A landscape with many peaks, sampled at points; each row gives a point and its height.
From any point a climber steps to the highest of the 2 points nearest to it. It stops when none of these is higher. Distance is the straight distance between rows; heights are no part of it.
tama: [114 137  74  99  97  92 102 122 124 183 181 103 113  98 101  99 144 100
 159 129 173 130 109]  height 75
zaran: [172 143 147 153 171 115 164 143  91 185 103 105 165 109 102 124  76 110
  73 159 113 116 134]  height 519
miko: [137  84 126 146 109 161 175 174 134  74 133 179 162  93  83 113 178 124
 132 146 165 159 111]  height 545
Zipok: [153 107 131 127 157 164 119 141 121  70 157 139 138 103 151  87 126 104
  78 106 182 114 164]  height 402
ris: [105  91 108 142 104  70  70 148 107 171 187 117 121  85 103 149  97 127
 101 129 147 136 102]  height 478
biru: [ 71 107 156 110 100  82 108 135 100 176 119 146 107  99 107 136 104 148
 152 104 146 182  91]  height 179
zimut: [149 130 108 136 122 121 113  86  89 128 136 151 158 137 102 136  92 110
  84  87 177 100 170]  height 383
zorus: [113  60 124 130  76 119 103 158 114 119 123 190 139  64  90 158  83 133
 117  73 158 131 138]  height 430
bapom: [183 175 135 115 102 166 142 135  80 142 131 104 175 139 139 124 131 170
 151 136  44 119  86]  height 162
bopum: [186 136 125 109 143 103 130 160 152 114 105 156 131  97 116 139  73 123
  88 149 104  88 116]  height 260
zufig: [162 150 130 127 151 116 113 146 201 127 168 117 114  96 126 143  95 124
  63 121 141 117 151]  height 479
Gena: [110 114 113 119 133 142 138 132 151 130 176  87  75 127 143 144 162 142
 182 142 102 111  53]  height 381
nilu: [ 87  69 110 132 109 113 151 188 124 113 126 188  96 115 104 166 131 156
 156 139 117 108  91]  height 349
tozan: [160 148  98 123 101 154 113  96 121  94 124 126 130 139 158  81 115  95
 102 108 127  91 186]  height 520
Nufis: [136 107 152 146 178 179 171 162 133 105 153 115 103 124 154 145 128 152
  97 131 117 106 114]  height 389
Ved: [127  79 136 158  91 154 146 102 140  65 121 161 154 129  90 187 167 146
 170 126 126 154  62]  height 194
des: [135 142 121 120 157  87 100 162 121 107 157 118 136 129 138  71 104 121
  70 165 113 100 151]  height 457
Pidat: [151 135 123 151 136 150 144 147 115 138 189  77 146 122 126 129 118 172
 119 136  62  85  81]  height 121
Lote: [ 83 130 153 186 160  84 134 104 119 147 157  92 172 149 105  90 131 114
  90 154 153 138 148]  height 234
pubol: [ 63  95 121 123 119 105 153 157  45 163 143 147 110 138 116 101 119 145
 139 128 150 116 112]  height 560
kib: [108 155 119  88  79 151 137  72 134 138  76 157  77 171 133 157 156 136
 176 102 118 156 130]  height 332
deg: [162 134 154  99 168 147 132 166  98 134  62 128  95 145 192 103 137 110
 130 177 101 146 126]  height 482
gug: [ 82 110 103 103 111 157 146  92 144 132 132 142  73  98 103 148 137 149
 146  81 141 148 113]  height 198
noli: [187 157 114 100 163 104  92 135 139 156 158 101 132 113 139 183  92 164
 100 139  80  89  62]  height 136
nim: [148 138  85 134  93 146 135 138 108 130 203  97 131  92 132  91 125 134
 120 130 109 103  99]  height 130
bar: [164 175 157 122 178 134 132 157 172 163 106  62 122 115 166 112 150 108
 144 178  91 159 128]  height 470
Pegiv: [171 128 124  81 139 152  85 129 104 101 142 138 102 143 173 150 145 140
 140 119 125 116  86]  height 507
rada: [ 96  85 115 193 136 112 125 150 136  86 197  97 149  93 127  98 112 113
  90 149 126  98 126]  height 400
Bubek: [122 148 111 113 137 159 186 151 158 210 168 116 107  99  93 169 138 182
 119 104 133 123  86]  height 99
Mego: [ 82 134 172 161 126 142 141 101 137 177 168  66 120 116 111  81 127 132
  84 113 128 183 149]  height 155
miriz: [127 105 103  86  83 119  75 112 176 120 148 160 130 116  91 140 162 144
 176  43 161 141 171]  height 224
mamo: [141 157 155 162 146 140 156 129 114 119 131 109 179 141 138 119 119 147
 106 138  99 119 139]  height 622
purud: [105 147 117 136 127 111 143 108 101 199 170  63 117 126 110  53 142  90
 113 156 150 152 130]  height 83
sol: [115 112 192 125 144 151 139 157 100 103 111 141 133 157 157  89 174 145
 144 147 133 166 105]  height 221
rikid: [143 156 123 110 148 122 151 172  91 145 154 121 160 128 123  92 158 142
 145 157 127 119 105]  height 629
Tuv: [130 164 129 169 140  76 124 101 115 134 140 101 212 139 106  78 123 112
  86 168 128 135 157]  height 248
nota: [133 178  71 145 138 115 118  66  74 161 109  81 149 168 164  91 138  80
 114 164 126 114 174]  height 444
Geg: [160 106 126 123 153 197 120  89 111  82 128 129 120 118 174 120 141  89
  99  92 187 131 156]  height 419
veput: [142  68 134  86  66 138  63 137  99  90 118 197 101 132 132 145 123 154
 158  72 135 133 109]  height 469
Nole: [127 111 114 131  99 146 138 170 167  58 157 179 159 123  95 123 198 152
 147 130 153 150 137]  height 574
Pidur: [156 148 112 193 201 156 136 116 115 173  92  44 163 142 170 165 113 119
 128 158  92 136 156]  height 409
meb: [105 149 118 130 148 130  99  91 134 154 126  97  64 162 166 129 107 102
  71 107 158 137 208]  height 261
vapiv: [152 139 165 137 186  93  75  97  75 175 128  86 137 163 150 184  96 137
 101 128 116 132  94]  height 156
zatug: [153 128 154  97 189 129 119 198 133 157 165 102 118 122 144 136 158 170
 144 157 107 118  59]  height 564
paz: [117 135 200 138 160 142 151 182 104 141 104 106 136 152 154  68 148 140
 140 167  97 139 126]  height 228
fikon: [156 136 148 140 122  99 129 123 150  84  86 144 183 102 126  73  92  87
 110 164 122 122 138]  height 242
kuz: [153 136 140 140  79 159 133 117 140  71 137 145 121 138 156 146  92 161
 115 105  69 101 112]  height 559
zez: [111 167 183 165 187 126 114 116 113 165 109  65 170 179 160 149 150 141
 151 140 113 156 137]  height 442
Tek: [ 88 111  80  85 102 114 108 153 184 133 149 177 122  98  72 138 180 155
 168  74 175 141 170]  height 217
lev: [144 143 110 154 161 184 140  84 124 148  89 123 113 144 185 225 137 134
 136  92 160 185 160]  height 446
gedov: [ 82  65 165 157 126  91 104 152 155  86 116 167 145  89 117 147 115 118
 142 126 156 153 112]  height 189
mel: [134 117 144 142 132 192 183 126 106  90  83 164 119 182 141 177 167 158
 125 131 111 142 130]  height 475
nulas: [127  76 159 150 109 181 141 122 124  42 121 168 145 141 123 141 174 151
 130 119 140 158  99]  height 205
lepaz: [163  69 130  98  87  86  55 113 139  91  78 177 127 155 122 131 106 116
 185  88 109  86 133]  height 35
zan: [127 111  89 108  82  78  93 119 161 142 129 162 135 102  78 166 117 117
 183  99 151 112 119]  height 63
rer: [112 128 156 148 185  81 104  98 113 177 148  96 129 145 110 171 104 122
  90 124 163 146 117]  height 167
mefu: [148 162  76 152 173 135 121  75 109 123  88  85 158 144 185 121 136  76
 129 165 130 118 168]  height 435
mem: [ 83 127 189 120 175  93 125 142 107 174 128 126 114 155 120 164 110 166
 117 112 152 156 118]  height 177
Saz: [133 167 185 149 152 113 175 154 148 174  98 119 182 138  87 149 132 143
 150 148 116 156 129]  height 496
gol: [115 154 131 144  82 150 146 119 112 160 180  78 108 156 131 125 110 176
 130 112  56 110 102]  height 114
bag: [134  39 139 115  56 131  63 157 142  95 112 189 121  71 119 148 112 125
 150  73 136 146 132]  height 451
rosen: [ 85 131 117 110 129 103  67  98 166 135 165 114  75 147 119 106 120 123
  84  76 164 132 205]  height 250
bana: [173 153  99 125 182 153 151 168 164 115 107 116 108 107 172 119 115 100
  79 163 123 106 179]  height 443
muzop: [166 180 123 118 143 104 133 118 119 218 128  70 129 121 118 136 113 109
 124 156 114 135 111]  height 95
kefu: [ 75 103 150 120 149 143 184 146  78 177 124 127  95 136 105 128 124 157
 145 120 130 134 101]  height 579
pofi: [116 119 110 155 117 188 180 102 140  84 166 138 145 108 109 146 136 138
 110  91 151 122 134]  height 486
mapa: [ 90 104  73 103 143  85  89 136 116 121 167 135  89 157 129 142 133 132
 158 120 144  53 122]  height 404
Fogis: [144 152  72 105 143  71  74  96 102 140 139 127 124 178 117 147 101 127
 109 131 110  53 144]  height 438
Filig: [121  51  92 131 103 167 104 127 144  43 152 145  91 129 147 115 148 115
 158 101 118  73 129]  height 405
kuzed: [142 127  80 106 167 101  93 148 116 123 174 126 109 146 133 144 107 149
  97 135 122  49 117]  height 420
buk: [153 170 141 136 109 179 159 105 144 107 132 117 148 151 149 146 175 145
 152 124 109 158 126]  height 523
veru: [162 149 180 151 179  86 130 126 110 167  77 101 173 123 120 143  79 112
 102 163 109 139 115]  height 477
magut: [127 149 131 145 146 102 110  65 197 125 115  86  91 141 137 173  92  87
 116 123 124 117 146]  height 329
zuz: [109  95 171 138  96 109  89  84 139  81 103 139 132 140 154 135 121 121
 170 120 123 144  74]  height 278
pivus: [173 137 120 136 133 166 165 123 128  77  96 157 136 157 134 176 144 143
 132 152  87 101 105]  height 452
zodib: [166 133 140 119 158  91  78 112 103 144 143 103 124 130 139 157  77 135
  95 134 103 115  81]  height 147
mavov: [111 141  88  96 185 130 120 114 134 119 141 115  89 164 153 130 187  95
 165 142 179 100 141]  height 542
meti: [127 124 115 124 151 189 132  62  94 122 107 129 112 134 162 166 141 105
 116  79 190 156 153]  height 432
kipe: [ 54  82 118 159 130  72  82 135 118 167 187 129 120  98  81 159 100 146
  78 109 161 154 140]  height 501
bir: [ 45 127 142 127  86 139 113  81 169  83 132 137 101 140 140 114 154 161
 158  80 117 166 139]  height 378
Gurud: [145 123 115 139 120 190 198 125 108 106  96 149 133 164  98 159 209 137
 148 155 133 152 110]  height 494
Luk: [162 159 123 112 105 133  89 110 104  65 118 150 187 148 163  81 131 128
 121 127 111 108 152]  height 547
Loma: [102  73 148 139 146 156 173 194 125  88 145 158  92 126 134 130 136 161
 121 143 118 113 101]  height 369
pomat: [116 174 173 162 121 134 169 139 114 184 116  85 194 158  87 106 139 150
 170 148  83 131 127]  height 459
Sal: [109  87 115 107  76  83  36 128 164 129 147 146 150  86  99 140 141 122
 172  58 168 157 162]  height 230
Zup: [ 83  66 125 119 149 114  91  96 172 112 124 155 100  81  86 169 113 128
 132  56 180 144 145]  height 229
pagok: [144 147 121 108 103 152 126 100  71 131  82 174 119 171 163 130 110 121
 120  96 149 119 171]  height 353
dadim: [126 147 118  74 116 171 129 119 105 147  98 167  71 149 157 143 137 137
 119  82 162 151 177]  height 345
dus: [ 86 107 140 136 131 123 122 167 139 121 190 132 111 122 128 173 123 192
 126 104 120 123  99]  height 518
kog: [122 160 141 119 122 132 159  94 125 198 120  93 103 123 117 147 119 119
 139 121 128 159 111]  height 103
kovam: [128 129 138 106 104 135 136 177 126 144 165 174 122 118 112 173 123 202
 123  90 128 142  97]  height 498
Noba: [186 120 143 143  99 132 161 133 132 100  96 159 162  78 111 104  68  98
  95 142 117 116 122]  height 220
gufo: [166 132  85 132 164 208 138 109  96 102 120 117  93 151 206 171 147 122
 120 116 131 109 143]  height 534
fodi: [ 81 117  81 101 137 133 133 124 136 127 174 122  60 152 141 142 156 146
 161 121 132  84 103]  height 395
Satar: [133 109 121  73  81 146  98 148 123 129 136 189  87 126 114 169 135 176
 144  77 139 140 104]  height 480
mana: [145 105 131 123 140 154 177 151 100  97  94 184 145 151  95 141 185 125
 135 153 172 146 116]  height 515
dide: [ 81 144 112 123  92 148 150  86 203 114 146 121 100  85  98 117 131 134
 131  84 133 164 153]  height 185
botan: [ 67 137 181 135 128 126 187 128 100 185  82 119 123 164 106 110 130 141
 167 139 108 142 124]  height 554
ginus: [ 99 116 147 124 127  81 102 168 123 114 141 143  98 143 139  85  91 128
  98 140 125 109 146]  height 484
Baru: [ 96 161 134 135  80 161 167  77 102 173 142  89 108 149 123 132 123 156
 142  93  93 144 116]  height 108
muk: [115  94 115  96 199 131 124 121 138 116 133 133  85 129 133 140 173  87
 150 132 204 122 115]  height 526
lele: [ 87  97 152 177 131 156 173 151 146  88 177 105 133 101 131  87 122 134
 102 129 126 127 134]  height 375
ruv: [146 179 137 125 106  73  97 110 122 124  89 167 169 171 122 139  84 136
 106 117 118 118 174]  height 18
siti: [167 123 150 142 166 183 199 174 137 153  99  94 110 110 130 121 117 124
 125 175  67  97 107]  height 274
rato: [ 92  81 178 159 122 167 171 127  93  87 114 153 149 141 133 111 153 147
 138 126 135 151 101]  height 213
rin: [152 167 129 177 193 149  91 110 114 142 100  52 187 161 205 170 144 145
 153 145  86 166 147]  height 427
Buli: [188 184  90  95 149 133 105 155 186 137 165 123 139  99 138 123 140 123
  88 125 156 108 165]  height 517
bibep: [165 148  72 110 157 122 115  93 133  98  70 120 141 137 156 101 120  64
 133 163 118  73 176]  height 413
nep: [118 127 109 137  61 104  71 117 169  95 180 138 145 123 110 129 106 147
 122  70 124 114 169]  height 489
kide: [148 139  84  99 112  90 114 117 130 157 137 131 134 105  98 132 131  93
 170 140 156 113  89]  height 71
fas: [146 161 131 129 160 130 137 144  81  86 109 136 207 147 158  84 133 144
  95 161  97 110 157]  height 580
bol: [149 154  94  91 119 123 125 162 162 142 162 152 118 111 111 106 135 128
 113 116 164 103 160]  height 543
kufos: [104 104 125 172  99 142 179 132  94 159 165 129 176  89  70 168 108 169
 141 102 124 134  84]  height 170
verez: [148 144 151 127 168 143 152 135 178 138 114 123 103 102 138 158 112 109
  86 121 161 152 157]  height 439
muruk: [110 105 170 161 153  66  92 130 151  97 135 118 163 106 125 110 109 102
 122 151 149 141 110]  height 207
retik: [141  95 138 128 191 157 142 124 148  76  98 134  92 145 160 142 167  84
 133 156 158 124 121]  height 502
sof: [148 153 182 149 148  96 159 116 147 155  84 138 180 115  94 160 110 108
 132 139 152 170 119]  height 551
zomin: [122 109 127 139 118 157 159 152 177  84 163 124 115  86 126  91 141 109
 120 137 143 132 130]  height 358
puv: [107 114 127 114 170 131 130 185 135 158 199 114 112 116 128 158 166 182
 139 122 146 123  71]  height 539
fubo: [155 120 162  98 185 120 125 174  85 123  93 151 110 137 160 125 104 128
  98 153 129 115 114]  height 503
Lok: [143 142 155 127 170 130 153 152 205 142 137  83 102 106 131 141 151 114
 149 163 112 135  83]  height 504
siki: [140 113 114 152  91 102 136 186 113 137 165 123 172  49 106  90 111 111
 125 160 121 130  96]  height 145
Sisi: [147  92 150 148 161 203 198 138 105 119 131 129 123 110 126 152 147 135
 112 124 142 137  99]  height 410
rap: [145 135 137 148 142 216 228 150 125 154 118 132 128 117 110 152 154 147
 114 125 126 144 143]  height 433
pugos: [142 126 144 134 101  91 116 136 100 195 156 116 130  95  90 125  69 129
  86 123 129 149 102]  height 450
besem: [132  91 111 126 127 120 144 150 152 110 128 179 120 107  92 173 110 137
 133 117 149 100 107]  height 326
sot: [ 95 131 116 131 176 138 145 121 106  89 157 108 124 174 162 109 189 122
 166 154 138 100 108]  height 556
Rator: [100 132 106 136  72  76  52  82 128 137 173 137 139 169  99 123 104 143
 104  81 134 117 183]  height 468
Vibi: [174 150  92  77 134 136 139 169 141 138 113 162 109 124 125 119 153 120
 134 153 148 102 127]  height 569
gafe: [141 175  76 110  96  82  64  72 108 154 152 123 136 185 113 125 117 126
 115 105 129  93 179]  height 453
Nini: [161 130 162 128  74 175 151 126  93 136 142 136 144 123 128 146 117 176
 146 104  82 145  68]  height 172
petu: [123  11 111 115 112 131  67 100 130  96 115 156 135  97 105 134 159  93
 185  58 182 137 140]  height 249
fesi: [153 162 127 127 122 152 143 106 183 115  77 155 114 145 139 184 149 119
 138 116 139 163 169]  height 481
mifad: [121 184 144 133  99 151 176 125 100 142  72 158 147 190 149 137 159 156
 157 137 103 157 162]  height 514
fal: [104 161 151 161 131 133 163  79 176 142 102 107 111 147 130 175  91 129
 108 113 110 139 160]  height 356
vipet: [142 164 106 130 159 127 156 144  86 166  40 109 121 155 188 100 122  98
 146 193  94 135 164]  height 467
garun: [ 87 127 113 115 120 102 144 145  93 193 167  96 112 101 102  75 150 109
 152 144 168 155 101]  height 79
Goke: [123  89 112 138 111  97 114 123  91 140 142 164 147  99  84 140  74 121
  88  90 184 117 142]  height 403
Lun: [128 184 157 123 113  77  85 123  99 147 113 144 168 171 140  96 108 141
  81 127 138 152 183]  height 12
Kuziz: [ 88 126 143 155  99 147 182  74 115 125  81 109 126 150 156  60 141  87
 154 159 124 128 123]  height 368
zamo: [ 88 143 139 128 135  80 100  91 145 106  99 124 104 191 158 126 126 111
 156 141 119  98 135]  height 281
viv: [159 160 105 132 121 174 131  95 126 101 131 125 107 165 178 183 111 150
 112 103  89  96 146]  height 549
dos: [162 115 169 152 188 197 177 173  91 158  70 100 143 135 133 126 139 128
 144 173  83 115 115]  height 254
datad: [153 136 108 131 128 153 183 165 159 112 141 103 105  99 140  84 130 115
 125 177  76  86 103]  height 300
Zaf: [132 121 149 167 133 106 149 127  84 197 133  85 158 126  76 126  86 132
 134 150  89 110  81]  height 401
levun: [197 132  89  83 147 162 111 148 155  85  68 143  83 154 161 146 186 109
 143 185  98 117 118]  height 530
kos: [131 173 105 139 162 106 125 117  81 191 101  70 128 166 164  83 125  92
 109 186 100 127 163]  height 456
Vul: [124 140 156 156  85  74 103 108 105 181 153 117 163 115  90  85  87 118
  83 134 136 176 130]  height 426
goru: [157 150 140 111 193 128 130 172  91 186 150  69 152 123 126 110 142 145
 133 167 100 108  89]  height 598
Lomi: [ 54  95 121 128  73  85  84 167 114 125 155 152  97 125 131  93 100 140
 120 112 123 118 161]  height 506
Nupuz: [104 166 185 124 126  59  98 131 100 175 112 120 139 175 134 101 107 142
 118 143 114 157 133]  height 7
vadok: [101 146 169 131 123 135 174 149 108 140 109 153 141 177 114 152 148 183
 158 127 104 143 121]  height 531
mov: [130 109  91 115  84 131 134 185 169 110 167 129  79  86 140  93 119 125
 141 152  94  86 106]  height 321
lita: [ 77 130 119 112  87  91 127 150 164 121 131 184 144 115  81 137 151 155
 166 106 154 158 151]  height 208
luru: [147 153 175 134 168 154 154 185  90 187  78  87 149 138 137  78 120 129
 132 179  77 124 145]  height 238
fedor: [177 129 110 108 154 201 153 130  82 128 130 123 100 150 172 174 162 153
 135 130 111 112  84]  height 521
zar: [157  91 137 109 114 126  84 110 122  82 108 163 135 130 124 144 157 108
 176 127 153 145  71]  height 266
voto: [104  78 142 136 161 124 118 124 158  52 109 134  94 148 161 103 144  90
 151 156 136  96 118]  height 476
bopi: [113  68  81 157 106 137  92 127 107  54 178 132 144 115 141 113 131 118
 145 110 135  66 127]  height 421
Sema: [132 128 139 137 122  96 159 153 170 123 120 150 121 114 102 150  83 132
 114 137 109 104 119]  height 295
Saduz: [173 139  86  92  80 108 101 106 171 130 118 153 111 128 100 151 108 122
 163 103 110  78 127]  height 53
Lumil: [104 106 160 149 117 171 150  79 107 161 150  71 110  85 134  75 114  96
  91 108 154 179 117]  height 148
nuto: [ 62 100 128 126 151 113 138  81 157 138 105 148  90  91  78 186 106 145
 133  79 156 154 110]  height 212
Tupa: [143 162 105 126 143  91 104  95 135 219 186  52 104 121 107 111 134  93
 104 158 133 145 104]  height 88
Vus: [131 106 128 148  72 163 163 112 125 107 148 155 152 110  97 180 128 169
 156 100 107 146  71]  height 183
remot: [ 49  97 107 141 124  87  99 145 115 121 177 140 125 126 109 119 127 139
 124 112 165 121 154]  height 528
misul: [151 142  96 127 144 135 150 103 113  90  46 148 146 161 159 110 140  83
 151 175 110  92 148]  height 393
ralok: [130 164 138 117 107 162 152 125 145 107  69 175 123 173 143 138 174 132
 136 130 142 176 184]  height 500
guzim: [ 32 100  90 117 106 111 130 153  72 157 163 154 104 105 102 127 134 168
 132  97 153 133 136]  height 546
Zap: [ 91  87  99 126  77 143 153 170 164  99 152 144  89  70 121  72 135 101
 138 134 134 115 146]  height 340
fufo: [133 135 115 169 115  66 140 131 117 140 136 106 190 107  81 107  84 117
 117 173  82 101 100]  height 360
veno: [157 163 142 141 122 136 160 139  93 157 115 131 147 138 131 134  85 144
  83 126 108 120 156]  height 581
kituf: [182 149 114  81 157 144  93 123 122  93 103 117 118 139 186 138 139 122
 137 160  79 111  99]  height 508
Ronog: [160 141 116  93 118 142 120 176 176  68 129 150 118 153 128 119 209 146
 152 171 106 134 112]  height 578
Guli: [181 133 111 130 153 182 134  97 151 119  82 143 103 139 155 236 143 124
 129 115 145 151 136]  height 460
Nek: [115 121 128 127 102 117 124 102  91 126 119 138 138 129 130  64 119  87
 124 126 172 130 141]  height 391
tir: [114 150 135 150 110 169 143  81 127 102 170 112 155 136 132 151 152 161
 136  85 136 149 118]  height 505
badu: [130 149 139 106 121 102  86  61 191 142  99 106  85 131 132 157 110  79
 146 101 149 150 143]  height 309
raf: [185  84 105  87  89  87  69 133 182 105  97 152 104 129 115 118 104 101
 177 103  91  71 139]  height 43
kibos: [173 166 117 113 110 126  95 107 146 102  90 122 112 142 178 108  83 104
  95 132  87 104 180]  height 493
dupez: [163 177  99 125 142 144 138 153 156 137  99 111  83 135 189 126  90 120
  76 150  88 106 197]  height 466
pelod: [154 123 143 104  96  87  84 123 120  94  76 195 147 161 121 133 100 133
 152 115 117 104 135]  height 28
boli: [169 155 123  94 102 159 160 141 153 196 137 127 100 102 114 175 124 162
 136 116 114 138  67]  height 109
nup: [169 143 111 119 105 118 125 140 160 161 170 107 120  86 116 165 103 152
 135 128  97 110  54]  height 122
por: [ 26 128 130 139  94 108 102  91 147 120 167 118  98 140 125 114 121 172
 113  82 118 157 159]  height 367
tep: [ 83 108 119 112  99  95  50 127 164 135 186 123 110  89 108 110 125 131
 109  72 173 160 173]  height 240
pezan: [ 89 148 140 145 153  89 102  92 123 131 105 118 103 196 155 122 102 115
  91 138 135 109 179]  height 270
nomi: [ 69 131 168 134 113  80 118 106  87 174 115 150 146 145  94 151  93 163
 124  94 152 171 119]  height 186
Kem: [157 132 162 151 192 158 162 171 150 122  84 124 112 124 181 147 106 117
  82 154 124 142 171]  height 418
zozu: [121 129 139 141  80  75 118 109 104 156 111 135 168 104 101  65  97  83
 124 144 162 152 124]  height 406
bebi: [115 126 143 110 107  81  88 102 162 115 105 130 102 140 134 112 109  92
 160 129 129 128 117]  height 292
Mul: [110 167 169 146 102 118 114 107 174 144 165  75 127 116 139  82 122 119
  97 122 125 184 151]  height 163
vazam: [191 118 111  88 199 135 133 154 103 104  82 139 144  99 148 125 116  97
 103 181 114 102 105]  height 550
bip: [ 91 130 120  80  93 163 129 103 119 114 103 162  71 162 146 105 158 135
 151  94 137 143 158]  height 339
risa: [167 160  95 130 123 139 139  86  69 135  89 167 173 155 126 170 104 123
 112 101 154 103 170]  height 365
vedib: [134  90 108 141 157 120 113 119 118  65 137 128 153 117 135  99 127  88
 131 144 149  80 117]  height 445
finur: [124 144 178 178 127 152 139 129  93 211 139  57 184 136  58 114 111 144
 147 137  87 123 103]  height 431
tude: [ 87  99 147  81 115 102  98 121 142 150 100 159  72  90 108 126 117 117
 150  96 172 178 115]  height 171
zupe: [140 153 128 112 121 125 140 171 130  85 138 153 167 140 124  89 193 141
 160 163 125 143 117]  height 603
nud: [110 105 122 168 151  75  85 163 128 107 196 118 154 116 113  83 107 120
  55 154 138 113 157]  height 428
redez: [ 54 130 135 141  84  92 139 101 133 140 116 158 153 116  81 120 110 143
 134  98 150 163 152]  height 196
tubam: [169 173 114 103 112 155 150 156 159  97  84 145 111 155 158 108 170 127
 141 175  82 135 144]  height 553
Fus: [157 137 122 108 145 123 122 137 203  91 138 115 114 114 133 130 172 105
 165 167 120 126  91]  height 544
nizog: [107  95 130 165  90 110 141 158 133 137 162 130 169  52  92 155 115 133
 140 125 137 154  90]  height 157
lol: [ 99  38 100 115 140 122  84 132 157 111 141 157 125  70  92 144 149 107
 153  66 192 132 159]  height 241
zipun: [165 167 138 139 147  96 138 124 121 128  86 111 218 102 119  79  92 101
  79 181  91 132 150]  height 279
mopo: [108 124 119 148 133 148 191  96  94 104  74 137 129 175 149 100 161  95
 164 173 122 101 123]  height 376
fuvos: [137 174 144 136 181 126 136 133 133 162 104  82 129 155 170 140 155 116
 151 157 118 150 143]  height 454
Nerap: [137 121 134  91  93 138 125 101 158 111  73 163  84 159 104 168 177 122
 173 134 134 167  99]  height 320
ros: [165 153 110 110 138  80 124 145 114 127 125 114 204  90  99  87  88 123
  93 182  78 110 112]  height 319
sodi: [137 118 100 133  70 124 105 183 130 132 207 114 132  58 129  82 115 132
 103 129 127 128 119]  height 135
sazo: [161 146 122 122 167 180 144 129 113  93 126 106 139 153 175 118 201 124
 150 162 116 138 114]  height 541
saveg: [101 106 166 161 192  86 114 111 105 118 117 100 158 139 145  83 123  84
 102 166 167 130 123]  height 222
Logi: [137  50 119 122  83 125  77 109 136  83 113 154 140  99 121 119 152  81
 192 105 155 131 102]  height 257
sumu: [135 161 150 179 168 134 163 117 149 175 109  74 128 144 133 173  96 127
  99 136 102 131 160]  height 382
san: [185 148  99  68 161 126 124 171  95 130 132 143 160  94 133  93 150 123
 127 171 129 114  95]  height 601
kobuf: [128 120 144 131  58 135 114 150 165  80 147 173 125 112 126 130  86 165
 111  88 100 127 144]  height 522
zem: [ 97 146 148 153 119 130 165  83  84 163  86 111 151 151 143  67 132  96
 123 146 155 146 148]  height 377
sugi: [ 85 104 107 132  80 142 115 114 159  63 153 141 100 149 141 102 150 133
 164 101 115  98 145]  height 392
Ruto: [100 147 152 115 116 120 114 120 218 113 153 114 109  92 118 108 137 112
 130 105 156 183 153]  height 174
roru: [110 131 103 133 116 181 224 153 145 131 153 148 121  99  92 119 154 153
 116 119 141 128 139]  height 458

Two climbers start at each pair of points below. Name the first point that both come to, or write none.
gol and Nini -> Vus
siti and sumu -> none
muruk and Nek -> none
bir and Nerap -> none
risa and misul -> rikid

Where does a climber stop that starts at each point below?
kog -> kefu
sol -> kefu
ruv -> kefu
bip -> rikid
badu -> rikid
mopo -> rikid
Noba -> sot

Write out the way that a climber takes from each point below.
bapom -> Nini, Vus, Ved, nulas, rato, sol, paz, luru, dos, siti, datad, mov, Zap, zomin, lele, rada, nud, des, ginus, Lomi, remot, guzim, pubol, kefu
Kuziz -> zem, Nek, zozu, Vul, pugos, ris, kipe, remot, guzim, pubol, kefu
kib -> bip, dadim, pagok, risa, zimut, Goke, zorus, bag, veput, Satar, kovam, dus, puv, zatug, goru, rikid
